A landscape with many peaks, sampled at points; each row gives a point and its height.
From any point a climber steps to the highest of the 6 points nearest to it. It stops when none of these is higher. Distance is the straight distance between rows; heights are no part of it.
z529: [ 36.0   5.4  22.9 -19.8  -2.6 -16.4   0.7   7.7  -2.2]  (h 485)
z435: [ 33.8  19.4  24.1 -11.7 -10.7  -4.2   7.5  20.1   6.3]  (h 450)
z418: [ 22.4 -10.8  -9.5   7.4  13.3 -18.4  -1.3 -51.3  17.8]  (h 399)
z543: [ 35.5  -1.5  -0.7 -20.5   8.2   8.8 -14.2  -5.5   3.7]  (h 602)
z93: [ -7.8  12.2 -10.3 -17.7   8.8  -3.1  23.9  32.6  -9.4]  (h 287)
z14: [  0.5 -10.4  18.1 -17.3  12.2  -6.1 -22.3   1.6 -10.1]  (h 565)
z124: [ -7.6   4.1 -33.7  -4.0   1.7 -10.7  49.0  19.3 -13.3]  (h 178)
z85: [-25.1 -11.8  -1.3  -0.6  11.8  33.8 -13.7  12.5   2.6]  (h 237)
z714: [ -0.4  -8.6  11.6   5.4  -7.4   8.0 -30.9 -18.7   1.9]  (h 648)
z980: [-16.3   3.8 -19.1 -11.0  11.1 -10.9  21.6  24.5 -14.0]  (h 227)
z114: [ -7.6  -3.5  11.1  30.9 -25.1  12.7 -20.4 -23.6  19.9]  (h 55)
z598: [-39.0  -5.1 -11.8  -6.6  14.3   0.3  -4.5   8.5 -19.3]  (h 174)
z624: [-42.2  -4.9  10.2  15.1  -9.9  13.9 -13.6   5.7  -3.2]  (h 477)
z271: [-27.8  -7.9  12.2   0.4   2.3   8.1 -23.2  -5.8  -6.1]  (h 211)
z649: [-30.2  -1.4 -20.8 -10.2  12.4   6.4   6.7  21.1  -4.8]  (h 270)
z926: [-19.2  -6.1  -5.3  -4.6  11.9  16.6 -17.1  12.2  -8.7]  (h 238)
z779: [ -8.5 -11.5  -2.2  31.9 -25.4  18.7  -5.9 -33.8  21.3]  (h 61)
z227: [ -0.6 -19.1   8.4  31.7 -18.0  -0.2 -12.8 -49.3  18.1]  (h 135)
z498: [ -7.8   8.4 -20.0  42.8 -22.7   0.8  12.4 -43.1  28.5]  (h 31)
z391: [ -1.9  22.9  -4.7  20.7 -16.2 -26.7  56.6  11.9  -5.6]  (h 275)
z405: [  3.0   5.6  -8.1 -24.8  14.3  16.4  -0.4  33.6  -4.3]  (h 357)
z932: [ 39.1 -15.6  20.2  -5.0   6.0 -23.6   2.3 -20.5  11.5]  (h 473)
z296: [-19.1   2.1   1.4 -18.2  11.1 -27.7   9.3  16.0 -19.5]  (h 129)
z583: [ -1.4  11.7  11.9 -23.4   7.6 -27.2  14.9  25.8 -12.7]  (h 292)
z195: [  0.4 -12.4   4.5  35.6 -30.7  10.8 -17.8 -35.3  21.7]  (h 42)
z640: [ -1.1  -4.2  12.6 -13.4   6.3   0.6 -20.6   6.5 -11.0]  (h 353)
z334: [  7.6  -4.6 -12.9  18.6   7.8 -14.9  -7.2 -50.5  17.5]  (h 350)
z636: [ 11.7 -12.2  -4.9  18.4  -0.5   9.1 -18.4 -39.3  14.2]  (h 318)
z423: [-12.7  -5.8  12.3   5.0   1.1  14.9 -27.9  -6.2  -3.3]  (h 253)
z213: [  8.4  21.2  23.3 -19.6   1.8 -21.2  10.1  27.3  -5.0]  (h 396)
z92: [ 24.1  -7.4  -7.5  -9.0   6.5  21.4 -18.2   4.7   4.9]  (h 489)
z852: [ 31.8  -8.0  -6.8  -2.6   6.6   2.1 -10.7 -24.3   8.1]  (h 494)
z194: [-34.0  -5.3  -1.9  11.1   1.7  22.3 -18.1   7.2  -3.9]  (h 325)
z72: [ 17.1   1.9   4.2 -19.7  -3.1   6.3  -7.7  12.2  -4.2]  (h 468)
z908: [ 16.4   3.8   8.7 -28.4   4.1   0.3  -3.8  20.2  -7.5]  (h 403)
z350: [ 21.6 -18.7   9.5  -3.1   1.9  -3.9 -19.0 -28.3   2.5]  (h 421)
z9: [  7.3 -13.5  -7.1  -3.3   8.3  31.9 -21.5  -5.0   6.2]  (h 605)
z325: [ 9.0 37.0 19.4  2.0 -4.1 -9.9 26.0 29.4 -8.5]  (h 398)
z607: [  6.0  16.1 -20.7  22.0 -22.8 -12.0  68.7   3.5  -0.1]  (h 226)
z592: [ -9.4   6.8  -6.9 -14.8   9.0 -15.5  23.6  27.8 -16.1]  (h 228)
z730: [ -5.7  17.2   7.7  -5.8  -2.3 -41.9  34.4  17.6 -11.6]  (h 252)
z206: [-24.2  -4.0   4.5  -2.1   5.3  -1.4 -19.9   5.3 -13.9]  (h 118)
z282: [  2.4  28.7   0.8   1.4  -2.6 -21.2  41.0  34.0  -7.1]  (h 354)
z287: [14.8 30.7 16.2 -4.2  0.6 -2.6 15.2 34.2 -1.6]  (h 402)
z745: [ 44.6  -5.9   4.1 -13.6   2.8  -8.5  -2.6  -8.9   7.6]  (h 530)
z626: [-17.5 -12.9 -41.8  -3.2   8.8  -1.6  42.3   7.8 -13.1]  (h 146)
z565: [ -0.5  -8.7 -16.2  32.0 -19.4  17.3 -14.4 -39.9  23.9]  (h 164)
z880: [-17.8   1.5 -11.0 -10.1  14.1  13.6   1.2  29.6  -7.2]  (h 305)
z836: [ -3.6  -9.7   3.2  -6.1   1.0  17.6 -31.5   1.1  -5.5]  (h 367)
z550: [ -4.4  -8.8   2.2  21.9 -10.9  17.1 -28.0 -32.3  14.4]  (h 197)

For each start below, name the point where the climber stops.
z92 | z714
z926 | z714
z598 | z624
z287 | z543
z206 | z14

Call two points neighbours if one is among the 6 nearest of the other. Go from one point of each pair to the other, from neighbour to neighbour, staying as high as possible. Name the lowest point that can't be avoided.
z543 / z14 | z72
z714 / z624 | z423
z543 / z714 | z92
